Points, in no order, along strands that fork and pass close to each other.
(in the rows, 100 means zero)
Two points are linked if the straight distance between their rows is under 102. Some points are linked to none.
mibu: [122,85,90,82,116,92,75,68,60,91,87,167,57,75,89,55,81,59,142,124,139,96,119,38,84,79]
kuv: [99,86,118,119,85,65,109,115,109,103,172,78,167,124,103,82,122,124,112,73,87,88,51,92,98,87]
zizal: [93,103,70,85,122,99,105,81,107,58,34,160,73,85,72,78,82,46,95,117,84,135,133,75,99,121]
metuk: [116,106,100,88,116,43,108,75,128,100,95,128,85,139,97,73,116,104,108,117,73,74,99,59,133,140]
soke: [106,107,96,78,75,138,74,90,72,87,100,115,103,57,75,100,37,13,87,104,127,131,68,58,56,76]
Meliz: [127,144,121,106,49,167,104,120,89,122,126,42,102,79,123,126,114,96,57,65,100,64,59,117,109,105]
Gamiv: [93,149,93,84,72,68,135,104,148,135,143,93,104,103,103,73,119,93,84,88,94,72,63,78,90,111]
Fekuv: [110,123,87,76,105,145,110,60,86,121,76,69,32,127,105,97,119,115,90,97,108,66,151,104,131,79]
Kuz: [107,120,112,117,89,81,142,133,124,86,155,56,139,83,118,137,118,160,118,89,125,111,75,167,99,54]
gomo: [125,136,96,78,114,98,129,93,79,132,98,97,33,108,128,114,115,94,67,131,85,44,150,90,91,156]
Kagaf: [83,94,75,89,116,144,98,85,71,124,134,67,83,159,80,76,123,112,94,86,131,59,113,94,113,48]
Tuzi: [57,78,88,84,80,114,87,121,111,77,112,117,152,106,75,107,81,72,75,95,101,142,57,86,69,75]
Lubam: [95,115,105,94,78,40,93,107,143,94,90,136,124,86,103,94,96,78,101,107,75,109,60,88,92,116]
zus: [136,96,132,106,65,49,105,108,133,98,126,111,132,88,107,90,92,92,106,89,69,88,57,70,107,135]
dizo: [79,135,76,43,115,116,122,68,139,132,108,154,69,107,84,69,122,62,96,111,126,104,77,67,79,76]
Mita: [125,134,95,74,87,97,78,93,98,104,89,111,85,68,100,108,89,47,75,94,98,86,70,93,102,126]
ran: [62,105,95,98,128,81,94,129,123,99,145,70,136,120,97,114,124,142,118,90,123,102,70,122,102,61]
dopu: [108,132,109,105,83,81,126,109,125,116,125,76,106,114,112,106,127,121,93,91,78,77,95,97,109,113]
Godi: [143,93,121,101,102,83,98,69,61,112,143,101,96,94,97,73,80,57,95,87,79,48,94,40,87,125]
vebe: [126,117,95,87,86,113,60,84,47,102,72,114,69,69,93,84,85,54,98,83,127,94,97,75,100,90]
dib: [84,93,87,70,110,61,97,85,122,95,113,159,109,149,73,73,85,53,113,122,107,99,57,56,75,93]
fof: [103,126,113,121,76,132,147,127,129,110,109,37,72,107,146,152,109,177,82,117,74,70,118,139,119,80]
Nafu: [109,90,103,119,95,162,97,87,73,104,107,33,82,133,119,118,106,153,85,90,96,74,129,117,137,64]
ribod: [121,127,168,150,58,93,141,132,90,105,157,85,134,99,106,111,86,123,100,109,64,91,79,90,99,134]
gabo: [95,54,102,124,99,137,73,93,61,77,53,107,114,83,76,77,70,62,89,72,100,150,147,95,105,73]
buzin: [102,85,102,108,86,50,99,96,94,121,152,101,142,146,80,67,97,89,110,84,86,71,45,54,83,88]
Votel: [120,76,115,119,108,68,133,126,95,76,154,56,120,106,119,130,97,163,145,104,126,122,87,179,101,71]
pigi: [93,83,89,81,115,134,87,76,61,130,123,95,87,128,70,52,115,69,112,89,155,68,105,59,106,46]
las: [66,102,99,105,119,82,115,143,108,115,178,51,134,144,97,113,135,155,96,92,98,70,101,106,89,59]
Lis: [146,95,147,133,86,125,92,130,95,91,73,83,97,79,146,131,96,142,94,108,93,109,101,154,134,178]
tega: [158,119,50,68,117,101,85,86,74,136,103,115,35,37,117,88,102,67,102,141,151,53,127,65,69,122]
roso: [80,16,81,113,158,62,75,101,106,83,119,98,111,152,101,100,124,177,132,107,91,95,129,125,124,94]
Gipo: [113,31,110,142,84,130,47,86,53,80,79,120,132,84,102,92,76,68,83,65,73,157,117,103,107,96]
zan: [116,109,168,156,58,144,127,140,65,123,152,85,129,106,134,119,82,154,90,112,63,93,106,114,112,144]
biza: [114,71,101,111,103,147,51,81,55,104,45,89,75,112,92,103,111,115,103,75,116,107,161,113,136,50]
Nog: [89,126,89,118,104,129,100,99,139,86,59,76,89,70,114,149,107,139,90,104,97,117,110,150,112,88]
num: [113,153,90,75,97,120,141,93,111,141,103,69,36,106,142,122,116,106,65,108,85,62,144,113,102,123]
dit: [67,63,104,110,114,32,105,136,103,51,125,98,147,89,82,120,78,133,134,97,110,137,98,172,64,97]
Kigo: [70,131,89,106,86,118,101,114,131,71,37,107,100,56,105,123,87,71,83,94,84,138,101,109,94,112]
mos: [93,79,96,120,107,156,64,78,71,92,73,78,95,121,103,127,103,150,89,78,113,103,125,135,141,35]
Luru: [66,83,91,79,131,152,93,90,77,107,83,117,104,131,60,73,115,72,106,97,142,103,103,87,89,39]
rezug: [85,70,84,102,129,124,107,101,92,115,124,40,95,173,113,120,118,159,91,112,94,52,134,116,129,60]
femu: [67,92,86,111,93,39,115,119,140,61,94,100,146,69,86,117,95,130,130,112,106,149,99,144,74,94]
Zupu: [36,98,82,97,97,72,134,148,162,64,97,104,152,72,67,115,85,103,96,113,107,155,94,127,65,85]
kav: [94,128,95,106,97,81,117,108,152,105,92,73,100,99,126,126,115,142,108,107,83,94,91,131,124,97]
kun: [70,156,82,52,125,132,107,61,133,148,103,104,59,111,96,89,119,87,97,97,125,84,99,94,97,75]
kinem: [105,139,76,87,130,96,104,78,126,107,37,132,47,89,104,112,99,82,93,118,78,96,124,112,128,121]
befun: [115,129,121,127,66,113,153,123,116,96,144,39,114,82,134,135,119,173,109,109,94,88,90,141,116,86]
fika: [25,90,91,103,151,102,90,153,122,81,125,105,134,113,67,106,99,127,98,107,117,121,84,126,76,54]
lega: [121,167,94,68,95,127,120,116,109,143,94,64,65,76,123,116,119,80,59,93,116,71,103,108,99,144]
fer: [108,119,82,78,108,131,93,52,76,128,73,96,13,90,101,79,112,93,127,111,148,81,155,75,110,77]
funiz: [101,39,113,138,121,61,85,83,97,68,101,105,137,104,117,112,98,149,148,89,78,129,105,168,96,121]
buk: [107,140,85,83,104,66,97,96,128,103,70,150,81,84,105,102,74,42,84,117,91,118,63,82,78,117]
kemif: [106,81,78,83,130,69,94,58,82,110,96,126,87,142,90,73,123,94,108,110,87,58,111,62,122,112]
tef: [107,55,100,79,109,59,70,63,99,106,138,136,129,150,75,52,82,64,103,97,100,75,52,43,86,90]
mulef: [141,80,143,126,66,33,118,100,121,101,133,100,128,106,104,76,119,129,122,115,57,89,96,83,109,152]
Rifus: [53,114,92,54,130,116,121,96,140,123,112,153,104,149,64,79,98,53,100,119,118,113,69,63,52,74]
Taf: [122,118,132,113,52,86,92,138,127,91,93,89,123,50,124,119,108,118,100,82,94,117,55,129,105,134]
Vitev: [133,68,112,128,96,97,50,91,56,70,39,134,78,46,98,102,79,64,81,91,89,135,137,104,112,142]
gusap: [124,109,76,62,96,101,89,81,72,89,79,167,70,38,90,77,73,35,113,141,132,117,121,50,63,97]
vogo: [89,100,90,107,131,84,98,68,126,79,31,119,98,93,109,122,99,108,109,99,78,116,127,113,127,114]
desap: [74,91,110,110,105,120,127,110,69,126,145,60,120,178,106,114,137,147,85,99,83,51,121,103,102,69]
gela: [138,102,156,135,60,128,118,138,81,97,127,81,112,79,136,119,90,155,114,109,87,110,104,130,119,174]
Lon: [68,112,97,97,66,103,82,114,119,108,117,95,144,95,83,99,72,43,85,87,109,126,24,73,59,63]
gupa: [134,107,167,134,49,79,108,120,102,115,150,81,144,85,106,99,84,84,83,79,67,71,53,72,85,138]
fudiv: [113,64,113,110,100,31,114,90,107,106,121,119,124,137,92,75,124,125,115,102,45,68,95,70,125,134]
vusa: [65,142,84,86,78,138,89,98,109,95,65,103,92,71,97,107,79,40,67,81,113,139,74,99,79,81]
zino: [82,154,94,74,69,93,112,107,147,130,133,91,122,102,99,81,95,56,90,82,105,92,40,74,72,81]
bonav: [84,111,70,88,147,89,121,65,109,88,42,154,47,122,74,92,102,73,117,132,99,104,130,77,121,100]
Dobis: [75,90,95,100,125,138,89,92,73,86,52,113,98,110,71,76,93,77,101,87,103,120,132,91,104,68]
Gebof: [101,78,87,92,130,111,92,64,75,109,71,76,59,157,98,78,121,137,109,101,118,66,168,102,138,67]
neso: [72,14,103,121,151,79,61,99,90,76,117,118,132,125,95,103,110,145,138,88,84,124,115,144,99,106]
Bada: [132,141,78,71,121,88,100,79,92,122,64,116,35,89,117,107,111,80,92,128,111,72,135,99,121,137]
tokem: [87,68,95,104,135,39,91,93,119,99,109,113,122,142,100,86,128,140,124,102,76,96,96,107,112,93]
leli: [31,45,80,96,147,90,94,150,115,54,115,89,134,107,68,113,85,127,106,104,110,138,117,119,73,90]
pazu: [132,78,111,130,95,122,63,93,44,87,36,121,65,63,91,87,71,61,100,67,109,149,149,93,104,93]
gek: [79,139,81,78,105,132,121,74,109,136,123,65,87,132,98,91,125,90,81,89,110,64,101,94,98,76]
Vebo: [132,140,129,115,44,141,110,144,120,107,108,69,102,55,131,135,112,112,84,78,108,96,59,139,114,146]
zof: [37,74,95,84,94,114,125,158,141,69,95,97,154,104,71,103,93,90,86,96,99,166,81,77,59,94]
tuka: [147,116,62,55,98,83,73,80,83,104,118,149,64,45,106,88,70,35,102,146,134,73,100,52,76,112]
gop: [53,56,78,109,140,98,113,117,124,66,66,112,131,108,63,114,80,113,98,110,83,131,123,102,103,106]
Kuzug: [123,79,143,130,55,88,90,111,103,82,96,100,138,38,126,119,81,119,116,85,76,139,63,156,98,142]
dibi: [89,59,96,119,71,110,62,95,75,81,94,115,154,87,94,96,66,60,81,64,91,153,69,83,88,92]
pov: [121,102,113,123,92,123,83,108,95,79,38,86,82,67,118,145,104,130,97,107,85,111,104,153,134,129]
kiv: [123,148,132,110,74,144,124,122,72,147,120,66,84,85,129,119,103,86,57,94,104,62,95,114,70,127]
bimib: [132,60,132,128,86,68,112,115,91,76,132,81,148,96,119,102,106,149,150,96,98,140,73,176,105,108]
zop: [134,99,102,103,89,134,68,74,36,112,75,89,68,93,96,86,111,92,98,84,116,90,125,100,124,93]
kepu: [83,100,80,103,91,104,111,107,112,54,38,122,100,71,84,100,75,50,67,102,82,150,111,66,91,147]
famum: [126,87,87,83,111,81,81,58,49,111,97,134,58,106,100,55,102,71,132,119,110,72,119,46,112,110]
dos: [131,113,76,74,92,120,82,90,54,137,85,92,26,57,113,81,108,78,109,119,170,77,140,72,86,103]
bifat: [62,69,74,116,157,73,109,90,140,62,48,140,103,127,79,104,95,123,124,120,75,113,131,103,114,117]

A fork is a point with three links. Follow the links from the first point to the second and name the forks in between, in order.
Kuzug, kepu => kinem
mibu, Bada => fudiv, zus, kinem
rezug, dos => zus, fudiv
dibi, Kuz => Tuzi, zus, fudiv
kun, zino => gabo, Tuzi
bonav, gusap => kinem, zus, fudiv
Nog, Kagaf => Tuzi, gabo
zus, Votel => fudiv
famum, zan => fudiv, zus

Follow the links from the first point to the second, and from the first to the third. Name the last point that the two ways share.
gela, gop, funiz => zus
tuka, befun, femu => fudiv
bimib, gabo, mibu => fudiv
pazu, gela, dit => Tuzi
mibu, gabo, gomo => zus
Vitev, gusap, kun => gabo
vusa, las, Kuzug => kinem

A fork is a point with three links, a tip a point with one. Leave the first point through the second and follow the links. Name the first fork or tip that comes.
Gamiv, dopu => zus
Kagaf, gek => kuv
vebe, zop => kinem
tef, dib => gabo
ribod, zan => Tuzi
